Each row is a point on a tangle of strands that fork and nearly touch. The rows are in no order.
Points whose rows are less than 151 apart are linked; no others are. Some points are linked to none.
q289: [ 22  13 -20  -3 -36   8 -20  -5 -12  -3 -30   0   0  -2  -7  29 -36 -11
  -1 -16 -14   5 -27   9   5 -42  -9 -11  -2   4  44  14 -15 -15  38 -32
  -8 -13  -4 -52  23 -10 -33   0 -12   8 -14 -38   0 -15 -53  17 -11 -16
  26 -30]
q588: [-27  34  47  24  47 -10  62  17  -5   0 -12 -31 -14  28   2 -34 -25   0
 -10   6  22   1  14  31 -16 -18  -2  12 -11 -15  -6 -31  30  -8 -19  15
 -38  21   5  27 -18  13 -31   8  30  16  10   7  33  -5 -12  -8 -24 -13
   8  39]
q189: [  9  -5  26 -11 -53  -3  -5  40  39 -11  11  28   3   4  15  -5   0  -3
 -11  20   1   5   1  -3   6  29 -12 -76  17 -21 -12 -14  13  10 -33  32
   0 -26  10 -12  15   9  18 -44  -4  22 -24   3   4 -12  -6  53 -11   2
  21  38]
q839: [-15 -28   5   8   3 -15 -31 -32   6 -32 -21  -3 -16  16  -8 -18  -4 -13
  34 -52  19   8  29 -32 -19  41   6  17 -33   3 -41 -22  20 -15  31 -35
   1   0   4  -4  -8 -39  14   6   8 -20  60  -6  -9  54  30 -33  -2  16
 -30 -34]
q397: [-25  43  30  24  19  -8  -4  46   1 -10 -21   6   8 -22   4 -17 -56  20
 -34  39  -7  -4  20  27  27  14  -3 -17 -25  -3  10  -1  46   7 -31  33
 -45   6  22  17   9  -5 -10 -22  20  -2 -14  -8  12 -45 -36  25 -30   2
  34  41]
q712: [  9  15   6  -9  63 -35  36  34 -42  -1  -6   8 -24 -23  24  17 -43  -2
  -8  11  12 -17  27  18 -11   7   6  11  23  -3   9 -23  19   7 -45  10
   6   3  23 -12  -9  50 -50  -3  18  21 -12  18   0 -27 -16  -5   0   7
   6  12]
q204: [-25   1  -9   4  -9  37 -31  25  -5  20 -11 -30  15   6 -18 -13  11 -16
 -22  -8  42   3 -10  18  -3   3 -29 -27  -9 -14  56 -34 -34  13  17 -44
  33 -18  -8 -21   3   3  -6  15 -33  12  -4  -1 -13   3  -2  -9  48   7
   0 -36]
q485: [-11   6  29  22   3  31  13  28 -16  -4  30  27  22 -31 -12  -4 -10  -8
 -16 -11  16 -32  26  33  20   0 -15   1  25 -16  21  15  15 -32 -34  19
  25 -11   3 -10   7  10   5 -16  43  36  -5  35  27 -21 -50   6 -21 -13
  41  38]
q803: [  6 -13  -2  -7 -31  28 -14  30  -7   4   5  41  12 -17  15  -7  18 -19
 -10 -29  -5  -5   1  14  -5 -17  -5 -19   2 -34  25 -11 -35 -17   4  30
  15 -25  10 -28  32   8  28 -16  10  10   8  -7 -27 -13 -28  13 -11   3
  29  10]
q339: [ -2  52  -6  46   0  21  25  18 -15 -13 -33   4   5  -5   3  12 -54   2
 -11  26 -15  -5  15  40  21 -35  -8   9  10   6  29   0   4 -23   3 -14
 -27  12  -2 -15 -11   5 -48  -2  28  28  -5  -4  37 -43 -80   6 -45 -10
  41  25]
q242: [ 41 -44 -47 -47 -38   5 -29 -19   5  -9  11  12  36  -6  25  24  19 -19
  26  -9 -15  -5   4 -20   1  -1  46   8  24 -27 -26   1 -59   7   7   2
  30 -26   5 -20  -2   5  15 -19 -13 -25   0   9 -31 -20  42   4  19  44
   6 -48]
q131: [ -1  22  20  -5  49  -4  91  15  -4   1   9 -28 -33  34   3 -29 -11   0
   7   5  10  -4  13  28   2 -36   2  34  17   8 -17  -4  28 -35 -46  21
 -10  25 -23  22 -24   3 -24  21  40  23  12  13  38  -4 -24 -21  -5  -5
  -8  27]
q826: [ 27  -9 -13 -12 -29   8  12  32  14 -16  -3 -10  31  25  48   2   4   2
  -6  -9 -11   7 -21  39 -18 -35  -6 -35  30 -14 -16  18 -25  31   4  28
 -17 -50 -21 -28   3   8  20  -1 -37  -3  -8 -16  49  -5   3  15  17 -25
   2   7]
q668: [ 22  15  21  12 -35  24   3  -6  31 -12 -27  -1  -1  24   5   2 -29 -12
 -13 -22 -18  -4 -27  42 -11 -48   4 -32 -22 -33  16   6 -13  10  39 -18
 -19   7  10 -41  12 -10   7   4 -20  18 -19 -11  16  -8 -61  -5  -7 -32
  13  21]
q429: [-14 -19  -1 -34  32  -2  19  23   0   0  22  11  12 -26  13 -21  28 -12
   4 -12  28 -17  28  -7   7 -32   3  -6  36   1 -26   9   4   5 -53  37
  51 -17  33 -22 -20  27  -9  -9  19  -8   1  19 -13  17  24 -16  18   5
 -22   6]
q554: [ 20  31  21   0  15  13  81  -9  -4   1   5 -19 -23  35   0 -13  -4  -6
  -1   1 -31 -17  -3  53  21 -52 -11  43  16  11   4  21  -2 -41 -12   6
   9  34 -16  24 -16  10 -21   7  23  16  -1  32  45  -9 -31 -19 -21  -7
  -8  28]
q522: [ 14  -5 -37 -18  24 -22   4 -38  11   5  -5   2  -6 -25  -7  12   4  13
  32  34 -30  16  15 -28  28  -9  24  53   2  28 -19  62  -9 -10  -6  27
 -33  42   0  39  15  15  36   6  19 -13 -11   9 -11 -15   5  10 -37   2
  -9   0]
q198: [  5  10  52 -14  30 -14  46  -3   2  13  -4 -40 -10  36 -21   3   5  -6
 -12 -31 -17 -26 -18  13 -18 -11 -36   4 -39 -12  -6 -20   0  29  -2 -26
 -30  42   6  -2 -16 -12  -7  37   3 -14  18 -19  12  43 -15 -32  -9 -25
 -19  21]
q704: [ 14 -11  -1  28 -19  23 -15  11   2  -4  27 -14  13  27   7   5  38  -5
  -2 -12  23   3 -19  21 -36 -25  43  -9 -25 -50 -20 -11 -46  12  51  -6
   6 -13 -30  -9  16 -47  59   2 -30   1 -17  11  -5  46  33 -44  35 -31
  -7  13]
q20: [ 32  23  -1  26  -5   6  17   4  11  -9 -14 -35   1  35   3  24   1  22
   5   8 -34  -6 -29  11 -17 -40 -19  -9 -12  29   3   7 -11  35  45 -20
   7   8 -32   6 -12   2  -8  26 -33  -2 -28 -15  39  34  -5   6   6 -22
 -15   1]
q563: [-15 -35   1 -27 -28   2 -11  -2 -16   0 -15  -4  -6   8  16  19  -2  -7
   2 -36  12  -6   0   0   3   3  -1   5  -5 -15  -7 -26 -18  30  -9  17
  -5 -47  23 -29  25  16   1 -10 -23 -38  19 -10  -4  -5  25  -5  -1  -4
  -5 -39]
q377: [ -7  16 -46  32  15  -4  35 -25 -43  21 -23  -7 -11   3  -2   7 -24  36
 -13  51   2   7  -4  -1  16 -18   6  40   2  31  16  19  13  -3  -5   9
 -14  15  -5  57  -8  27 -27   7  29 -11 -11  -9  -9 -37 -21  -3 -31  11
  17  -5]
q35: [-14 -21  52  18 -36 -18  25 -15  -9  17  14   5  -8   3  30 -17   3 -32
  -4  -2  17   4  17 -25   1  12 -11 -29  11 -46 -21  -6  12   1  -7  57
  16 -26  29   0   3 -10   0 -31  16  -8   3  15  -6  39  23  -4 -20 -28
  12  12]
q951: [  9 -34 -35 -42 -12   3 -25 -33  10 -10  13  32  28 -36  10  -4  16 -18
  34 -29  -2  17  22 -18  17 -25  26  17  25  -3  -7  31 -30   1  -3  -6
  35 -20  15 -20   8 -14  30 -28   3 -24  20  17 -23  -5  39  14  10  18
 -10 -34]
q686: [  4 -31  14   6 -43   7  -4  18  22 -25  16  15   0  14  48 -13  46 -10
   9 -21  -1  21 -14  15 -31 -25  27 -37  -3 -40 -35 -12 -17   4  25  30
  15 -30  10 -17  12 -41  47 -21  -8 -10  10   1   0  35  22 -23   4 -19
  -3   5]
q274: [  1  10 -19 -30  -5 -20  -6   9  16 -19  15   2  -6 -14  17  14   8  27
  -6  16  -1  -9  19 -53   0  38   2 -31  22  27 -21 -15  19  36 -14  -3
  13 -22  10  -7  -7  41 -16  -2 -16 -26   2  -4  -2   0  45  35  21  34
 -16 -21]
q270: [-14 -30  21 -32 -19 -14  16   5  -7  -4 -12  10  13  -7  29   5   7 -16
   1 -28  17   2  12   0  -2   0 -22 -21  20 -17 -15 -17  12  28 -34  51
  22 -48  26 -19  -3  13 -25 -25  -6 -32  13  -1  12  14  32  -2   3 -16
  -8  -7]
q369: [ -8  -2   6  31  16 -20  -6 -27  12 -16 -17 -27  -3  10 -25 -12   1  -2
  23 -34  -6  15  11 -39 -28  33   2  19 -13  32 -27 -20  25   8  27 -46
  -9  24  -8  15 -20 -27  -9  29   3 -26  44 -35  -9  38   4 -34   3  18
 -20  -1]
q306: [ 11 -27   6 -10 -40   0  -3  30  30 -22   0  26  26  24  59  -6  38 -13
  -2 -22   6   5 -19  42 -24 -31  21 -44  16 -48 -24  -4 -15  27  19  43
  11 -60   4 -17   0   6  25 -24 -29 -22  -6 -10  24  -3  13  17  17 -12
  18  16]
q466: [  1  18  56   2  -9 -12  33  16  23   7   9 -39  -7  26  14  -6  10   2
  -9 -21  -8  -1  -4   5 -32   2 -13 -30 -36 -11 -40 -30  -5  40 -12   0
 -36   7   1 -21 -14 -10   5   3  -8 -23   6 -15  22  53   5 -25 -16 -19
 -17  43]
q267: [-22   1 -10 -36  13   9 -28  -8  -6  13  -1   4  10 -37 -17  17  13  10
 -16 -11  18   9 -18  -9  39   9 -39   9 -11  34  23   7   5  20 -42  -3
  -8  15  -1  -6  24   8   6  11 -11  -6  26 -18   3 -32 -16  26 -24 -14
 -16 -34]
q4: [ 16  26  -3 -35 -13 -16 -15   7  -4  -8 -30  25  -2   5  24  38 -10  37
  -3  31 -27 -16  -8  11  22 -18 -11   5  -9  21 -14  24  11  31 -12  41
 -23 -16   1   5  25  28 -20  -3  -1 -15   3 -26  29 -25   3  29 -25  -8
  -4  10]
q976: [  5  28  52  12 -37  41   7  30  58 -13   2   4   5  32  -7   2  -6  -9
 -22 -14 -20 -14 -19  49 -24 -22  -4 -25 -30 -28 -15   1 -18  30   5  -4
  -9  11   2 -28   1   8  28 -20 -27  15 -37   6  26   1 -36   3 -18 -25
  17  58]
q463: [ 29  21 -21  14 -21   6  12  41   6  -6 -21 -44  20  22  15  13 -10  23
 -13  12 -14  -3 -21  25 -10 -34 -36 -23  32  11   7  16 -24  39   4  -6
  -3 -31 -37 -27 -13  28  -6  17 -37   6 -20 -13  44  13 -22  13  13 -21
   9  10]
q10: [-24   0  27  -9  66 -19  33 -10 -21   9 -15 -42  -8  15 -14 -16  14  -8
  11 -20  28 -11  20 -18  -8 -15 -31  30  -7   8 -14 -30   9  26 -34  -8
 -15  24 -10   0 -30   3 -11  38  -2 -20  25 -12   2  25  11 -39  -1 -14
 -39 -17]
q923: [-22  -9  11  -2 -23  27 -25  -5   9  16   3 -39  -1   4  -2 -20  21 -17
   0 -14  30  34   6  -7 -20   8 -24 -28 -16 -29  26 -45 -14  18  27 -62
  20  -1  -8 -13  -2 -41  11   6 -14 -16  31  -2 -16  52  18 -30  50   1
 -31 -24]
q899: [ 26  22 -10  15   3  -2  16 -27   9  -1 -18 -18 -12  21 -14  11   2  11
   7  12 -46   1 -12 -11   3 -29 -14   9 -12  56   4  29   3   3  36 -13
  11  39 -24  37 -13  -9 -12  12   8   2  -9 -10  40  15  -6  11  -6 -16
 -21   0]
q136: [ 14  11  18 -12 -21 -27   2  19  13 -13  11 -37 -19  22  22   9  15   4
  18  -9 -29   9  -3 -18 -33  11  -4 -17 -26   2 -59 -34   1  34   2  -6
  -8  -6   9 -21 -15  11  15   8 -24 -43   2 -25  32  38  30 -13   5  18
 -28  17]
q917: [-13 -10   5  23  -2 -22 -24 -23 -12  22  14 -19 -12   7 -10   9  19  -8
 -12  25  -1  13  13 -57   6  75 -15   6 -17   0 -10 -21   0   6  30 -41
  11  12  12  31 -11  -1   0  16 -30 -13  13  -5  -6  25  54  10  15  -1
 -19 -35]
q203: [ 30  13 -18 -22   9  -5  16  29 -28  -8 -19  29   1 -22  25  24 -41 -12
 -15   4 -17 -30  19  36 -10 -25  -6  -4  29 -28   3  12  -4  -1 -25  13
   1 -36   2 -43 -17  50 -46 -10   0  23 -14   5   5 -45 -32  18 -14  12
  26  35]
q828: [-40   5  11  19  54 -28  11  29 -26  -4 -21  14 -21 -35  -3  -5 -35  25
 -31  13  11 -27  23  14  -5  24   6  -1  -4  20  13 -42  50   4 -37 -23
 -12  -2  14   5 -11  19 -59  -4  -6  11 -13   2 -16 -33 -19  17 -11  17
   3  -8]
q155: [-24  -2  -7 -42  24  11  11 -34   0 -16  12  38  -3 -22 -24   1   8  -9
  31 -40  40 -13  20  16  37 -31   6  40   7  10   1  28  33 -18 -36  14
  19 -10   6  -5  15 -21 -31  -3  12 -16  36  20 -17 -20   2  19   2 -15
  -7 -28]
q161: [-34 -22   2 -18  16  15  -9 -45  11 -20  -9  16 -10  14 -40 -20  18  -7
  34 -45  32   4  14  10   6   3   1  20  -7   1   2   6  24 -36  10   0
   7  19  -4  -1   7 -38  10   7  19  -6  56  -3 -30  24   4  -4  15   8
 -24 -16]
q846: [  1 -25 -50   5  23 -18 -47 -28  17  10  -9   6  39 -19 -37   8  45 -19
  15   4  13  48  -7 -36   1  33  30  26  11  21  34  22 -30 -18   7 -21
  -2  25 -28  10  16 -14  64   8   8  22  24  19 -22   9  28 -12  32  -1
  -8 -31]
q171: [  4  29   1  25 -12   9   9  -7 -18  22  25   6  -8 -34 -18   1 -39   1
 -10  13 -36  13 -10  21  33  27  -8  17   9  33  52  25  26 -47  -7  -5
  -9  38  -1  28   5 -33  -6  -7  36  20  -2  10  15 -37 -45  -5 -21   6
  29  17]
q72: [  4  -9 -34  -8  12   9 -24 -54  20  14   1  10  13 -13 -36   4  24 -21
  20  -2  -9  27 -22  -7  22  11   5  41   4  33  52  63 -17 -41  13 -11
   3  44 -38  25  32 -18  42  11  34  26  10  12  10   3  -3  -1   2 -24
   6  -7]
q42: [-17  10  -4  27  -1   0 -10  31 -11  -2 -15 -31   6  10 -10 -13  -1  -8
  -8   8  40 -13   8   5 -23   5 -20 -26  18 -17  13 -41 -21  24  11 -40
  13 -31  -6 -34 -20  11 -38  13 -47  -9 -28   9 -11   3   3   1  43   8
   0 -25]
q263: [ 38   1 -12 -25 -35 -14 -34  12  -2  -9 -24  18  -7  22   6  33   3  16
   4  26 -28 -26 -19  11  -3  -5  12  -4 -13 -15 -13 -14 -18   9  30  31
 -33 -16  15 -11  27  26  -9  -1 -12  -2 -17 -30 -13 -32  -1  27  -7  15
  21  -3]
q430: [ -5  -6  -4   1 -13   9 -44 -11 -27  19  30  42   6 -63   2  -1 -15   3
 -18  19 -18   4 -36   8  35  55  -1   1 -25  14  45  11  15 -34 -14   6
  16  21  -3  16  17 -30  13   0  14   3  -7  14 -19 -49 -26   4  -2  17
  31  10]
q991: [-31   7  10  28  41 -11   1 -32 -21   0 -26 -36   1  11 -34 -15 -21   2
   7 -21  -4  13  -2 -14 -10  18  -5   2  -9  19  29 -28  42  -5  23 -40
 -28  20 -31  33 -12 -54 -39  24  13   1  27 -39 -12  12 -35  -6 -10   3
  23 -13]
q511: [-28  24  -1  31  25 -23   9  -2 -30  13 -36   0 -25 -23 -17   6 -41  39
 -16  16   5 -10   5  -2   9   1  19  31  -7  30  13 -32  43   7 -19 -20
 -27  -2   0  32  -2 -11 -70  -4  12 -28 -15  -7  -9 -31 -24  16 -31  25
  14 -14]
q288: [-19   0   7  -4  35   0  21 -32 -10  -1  44  22 -36 -29  16  -9 -15  25
 -22  30  14 -10  15 -34   7  28  26  10  -3  12 -11  20  53 -17  -7  22
   1   2  33  53 -22   3  -6 -21  36   0   0  14 -36  -1  11 -12   0   7
 -21  23]
q37: [ 31  -3 -12 -19 -16 -18   6  14  22 -10  30 -29  -4  11  28  10  22  20
  20  10 -26   5   1 -39 -16  14  17 -14  19  25 -55   3 -10  19 -12   0
   8 -10  -2 -12 -25  31  25  11 -24 -22 -19  -2  21  27  40   9  14  45
 -34  -3]
q937: [-20  13  13  49   4 -16 -13  23  -4  17   2 -24  -9   0  -8 -18  -6  16
 -24  29   6   4  22 -26 -11  56 -20 -27   0  -6   5 -45   9   1  22 -54
   6  -4   1   2 -32   4 -40  20 -45   1 -11 -20 -16  10  10  18  17  12
  -7 -22]
q64: [-22   1  41  12  -7  19   5  20  -9  -9 -10  22  13 -16   2 -14  -8 -33
  -7 -26  34 -21  18  43  -7 -11 -32 -23   8 -57  21 -26  -8   5 -22  17
  14 -23  21 -41  -3  13 -10 -16   1  23  -6  15 -11 -19 -28   7  -3 -23
  20  13]
q187: [  5 -20  -5  -2 -27  -6 -34 -24  -8   3   8  42 -22 -14  -2   9  22 -14
   8  21  -7   9   8 -41  -6  66  15  -7  -4 -19  -7  -7   0 -23  27 -18
  28   3  30  13  -5   0  21 -12 -11  -1   6  21 -41  21  35   8  22  23
 -12 -12]
q52: [-18  34  39  23  22 -10  31  27   5  11 -10 -12 -18  13   3 -39 -36  24
 -31  57 -19   1  13  24   8   8   6  10 -32 -11  -7  -3  32  -6 -23  38
 -50  18  14  47   7   5  -8 -15  46  -4   0  -6  12 -25  -1  -2 -29  10
  18  39]
q560: [-15  10  15  12  12  29  10 -20 -16 -13  28  33 -10 -35   1 -21 -14  -3
  12 -23  37 -34  30  14  14  -7   0  -8  30  -6  21  12  44 -35 -11  22
  36 -14   1  11   4 -30 -31 -11  30  16  20  31  -8 -19 -17  -8   9  -1
   0  10]
q65: [  0 -11 -46  36  -8 -16 -35 -24 -24  26 -10   7   5 -13 -20  22 -15   2
  14   7   4  13 -25 -32  -2  32  27  11  -6  29  31  10  11 -18  32 -13
   2  -1 -13  11  16 -13 -23   3   1  -7 -17   1 -32 -18   1   0  -3   6
  25 -42]
q385: [  0 -21   6  -2 -37  26 -24  33   6  -6  14  40   2   4   7 -15  45 -26
   3 -10   0   9 -32  -3 -16  -2  16 -32 -14 -32   0 -16 -21 -31  14  38
  16 -15   1   1  44 -19  56 -21  19  26  17  10  -3   9 -11   5   7 -14
  21  18]
q427: [ 17  41 -29 -12   5  -1  25  -7 -24   0  -7  22  -1  -9  43  14 -33  31
 -14  42 -31 -15  -7   9  20 -18   9  15  10  34  -9  44  13  13 -25  34
 -14  -4  -5  33  -1  46  -8 -13  23   0 -19   6  25 -29  -9  16 -25   0
   9  29]
q789: [  2 -17 -38 -28 -15  -9 -32 -49   0  11  -5  -2  15 -35 -28   1 -18 -17
  30 -42  12  33  12 -22  21 -22  10  35  19  21  25  12 -31   5 -11 -47
  14 -18  -1 -32  13 -30   0 -19   0 -10  25  11 -25 -13  20   3  12   7
   6 -68]
q627: [-20 -11  -7  -6  31  -5 -18 -21 -12  19 -26 -35   6 -20 -43  -7 -16 -15
  10 -34  19   7   4 -13   9 -20 -13  42  26  32  36 -11   3  11 -26 -48
  18  -9 -16 -27   2 -27 -39  10  10   5   8  -5 -19  -9 -15 -11   2  -8
  11 -74]
q5: [-34 -13   8  33  34   6  -1 -17 -20  22 -29 -43   3   1 -29  -2 -15  -2
 -10 -28  31  -4 -10  14   8  -7 -29   7   7  19  62 -18  16  -5   9 -44
   1   2 -24  -5  -3 -36 -53  21   7  25  -5 -23  -6  -5 -50 -16  -3 -17
  22 -47]
q464: [ 54 -26 -54 -43 -39   8 -18   5   4  -8   4  -4  28  12  23  33  25  16
  27  14   4  -5 -38  -6   2  -1  27 -27  54  -4 -12  -2 -62   8  25   3
  20 -27 -17 -14   4  11  -3   2 -27   3 -11  -5   1 -20  32  35  28  40
  22 -32]
q987: [ 11  -4  30  21 -49   8 -13  12  12  -2  15  -4 -15  37  15   0  14  -1
  -1  26  23   5   0 -16 -16  46   7 -51   9 -55 -39 -34 -22  15  28  -6
  -2 -21  10   1 -14   0  13 -12 -46   3 -20  -4  -7  19  41  25  24   0
   5   5]
q992: [ -2  -9   2  33 -14   9 -25   2   8  12  22 -38   6  23 -11  -3  19   4
   4  -9  41  20  -3  -6 -42  14   9 -15 -28 -22 -14 -27 -29  22  38 -32
 -16  -6 -27 -19  -3 -44  48  20 -29  -6  -2   1 -25  54  20 -56  29  -2
 -14   2]
q379: [ 15  10  21  -1  12   9  41 -20  20  -5  13   0 -21  13  -4 -10   6  -8
  10  -8 -39 -24  -3  20   8 -28 -16  18  15  34   8  38   4 -35   9  -4
  37  36  -1  27 -22  -2 -15  -2  -2  16 -11  24  32  13   9  -5   3  -3
 -38  20]
q739: [  9  -4  -7  -5  15   8  27  18 -12  27  25 -12   3  -9   8  -9  17  -9
   7 -19  -2  -4  18  11 -13 -39  -6  27  17   0 -16  13 -28  -2 -29  25
  18  -7   1 -17 -18  16  30  11  -2  -3  -7   8 -19   6   8 -32  10   3
 -28  14]
q500: [ -2 -16   3 -18   6   7  26  15  29  -5  22  23 -44  13 -18 -35  14  10
   8  16 -31 -11   8  -3   4 -13   2  16  -4  30 -15  39   1 -44 -13  16
   5  36  18  42  -1  11  23 -13  29   5  -7  17  -6  22   7  -7 -17   6
 -37  43]
q142: [ 58 -23 -16 -14 -46 -22 -36  -7   1 -11 -15   6   5  43  -8  54  20 -17
  24   1 -44   6 -47  -2 -16   3  43 -11 -14 -31 -18 -18 -23  -6  65   7
 -13   1   9  -3  32 -14   8  10 -10  11 -17 -10   2  -4  12 -10  24   5
  11 -27]
q48: [-12  -3  44  12 -28  -8   1   3   9   9  19  40 -13 -13  27  -6 -19  -2
 -20  27   8   2   6 -19  11  42  -3 -39   4 -28  -6 -11  42   2 -29  54
  -5 -19  21  12  12 -10  -5 -45   8   7 -25  12 -14 -10   9  26 -16 -27
  27  30]
q911: [  2  -5  16  -6  50   3  21 -25 -15  18  -3 -53   9  17  11 -20  12  -9
  20 -18  19  -7  22  24 -13 -46  -9  52  14   7 -35  -1  -9  21 -26  13
  -8   2  -9  -1 -27   2   2  42 -10 -17  -3   0  12  16   7 -66   5  -9
 -26  -2]
q21: [-18  25 -18  53  -1  19 -15  21   1 -27  -4  11  24 -10  15 -14 -45  28
 -16  38  11 -14   9   7   7 -15  19 -32  -1   5   9   8  17   3   4  16
 -34  -8   3  -1   1  10  -7 -11   7  27 -26  -3   8 -45 -56  27 -25   6
  37  34]
q301: [  6 -19 -43   8  -5  -4 -37   2   9  16   5  31  12  -7 -24  -3  31  -7
  -7  30 -18  24 -16 -16 -11  66  15 -15 -14  12  28   1 -17 -41   8 -13
   9  29 -12  14  22 -10  61  10   4  20   8  19 -37  10  27  -6  37  18
 -13 -17]
q838: [-31  -5  10  12  43   0  22  16  12  17  35  11 -33  -3  -5 -49  10  32
 -33  27   2   1  24 -31  -6  13  11   3   0  17 -21  12  25 -38 -11  17
   1   6  17  49 -22  26  29 -14  30  16 -17  10 -28  19  16 -21   2  10
 -21  39]
q540: [-21  -1  32  44   7  10  -7   0  -7  17   4 -14  -9  17 -10 -30  -1  -6
 -14  -4   5   4   4   3 -12   9  -6 -13 -28 -15   1 -16   3 -12  27  17
 -31  14   6  17  15 -15  24   9   2  21  19 -10 -20   4  -9  -7 -15 -20
   6  18]
q787: [ 22 -20 -21  -8 -18  -8 -42  -3   6  -8  -6   2  -8  48 -36  61  38 -10
  10  22 -24  15 -40 -21 -10  35  15  -1 -55 -46 -15 -20 -31 -10  59 -26
  -8  30  -2  17  15  -5  25  14 -18   0  -6   3  -6  28  49  -4  46   4
 -23 -33]
q175: [ -8   9 -30 -32  16  -5  -8   0   6   2  20  17  13 -36   5  11   8  38
 -15  35  13 -10  -4 -43  21  33  -1  -8   9  46  -5  13  10  32 -41   0
   1  11  10  13  -4  29  -3  11 -12 -10 -11   2 -16 -29  27  32  -8  27
 -18 -19]
q247: [ 10 -23 -11  13   0  -9 -38 -32  20 -22   1 -22   1  21 -17  30  24 -16
  16   8  -9  11  13 -59  -4  37   2  28 -37 -12 -29   5 -29  10  52 -45
   3  34   1  19 -10   8  18  17 -28 -21   1   4  21  33  60  -8   4   7
 -45 -34]
q849: [ -8   3 -49 -24  34 -32   2 -54  -3  -7  15   7  19 -47 -37  -5 -10   0
  31  -9  22  21  28 -43  42 -28   7  54  35  37  22  34  -7  11 -22 -41
  -7  24 -11 -13 -14 -10   3   2   0  -5   3  13 -28 -25   7  28 -16  23
   6 -31]
q408: [ 19  -7  -2 -55  -6  14   7  44  -4 -22   5  40  30 -12  21  23   7  -4
 -27 -11 -20 -17  -1  52   3 -28 -33   7  17 -19  -5  36 -11 -11 -21  31
  14 -40 -10 -39 -11  52  -8  -9   8  21  14  -5  38  -5 -15  10 -18 -12
  24  48]
q652: [ 38  -1 -39  -6  14 -24   7 -16  -1  -3  15 -20  -7  -4  12   9 -10  12
  28  27 -43   2   8 -50   0   4  33  36  12  32 -34  36 -13  -4   7  10
 -10  25  16  21 -14  30  20   9   3 -16 -16  -5  -2   0  22   4 -10  30
 -26  -5]
q997: [ -1  22  34 -24 -10  20  21  64  24  -8  -3  30   9  18   8 -12   2  -5
 -19  -1 -16 -19 -19  54 -17 -31 -16 -20 -16 -23 -26  15 -16   5 -12  27
   1 -20   1 -38  -4  54  15 -20 -14  20 -22  -2  21  -2 -25  17 -13  -6
  20  85]
q873: [-33 -13  -9 -13 -10  25 -42  -3 -24  12  23  39   6 -67  -3  -3  -2  10
 -14 -21  32  12 -27   0  44  49  -6 -12 -17  19  26   1  38 -12 -42 -13
  20  13   3  10  28 -24  -7 -12  -1 -17   2  20 -21 -34  -4  17  -5  12
  12 -16]
q365: [ 10  -4 -25 -12  26  10 -14 -66  12  15 -24 -25   8  29 -44   5   2 -14
  22 -25  10  22 -18 -12  13 -20  -3  35 -13  15  46  45   3 -26  39 -23
   0  47 -35  18  23 -30  16  27  29  15  18 -32  -7  22 -26 -29   8 -22
   1 -36]

Follow the links from the first point to the second, and from the first to the third. Name the last point that the two ways share.
q485; q301; q379 -> q686
q511; q306; q72 -> q917
q463; q839; q301 -> q686
q72; q289; q826 -> q917
q189; q522; q873 -> q37

A fork is a point with three links. Follow the links from the first point to the second and name the forks in between, in order.
q668; q704 -> q917
q917; q5 -> q686
q42; q21 -> q686 > q379
q560; q511 -> q686 > q917

Name the points in between on the shortest way along the links from the first point to the second, in order.
q263; q997 -> q4 > q427 > q377 > q511 > q828 > q712 > q203 > q408
q365; q20 -> q72 > q846 > q301 > q187 > q917 > q937 > q42 > q204 > q923 > q992 > q704 > q686 > q306 > q826 > q463
q48; q652 -> q35 > q270 > q429 > q739 > q911 > q10 > q198 > q466 > q136 > q37
q385; q849 -> q803 > q64 > q485 > q560 > q155 > q161 > q839 > q369 > q991 > q5 > q627 > q789
q652; q171 -> q37 > q274 > q175 > q267 > q873 > q430
q899; q339 -> q379 > q554 > q131 > q588 > q52 > q397 > q21
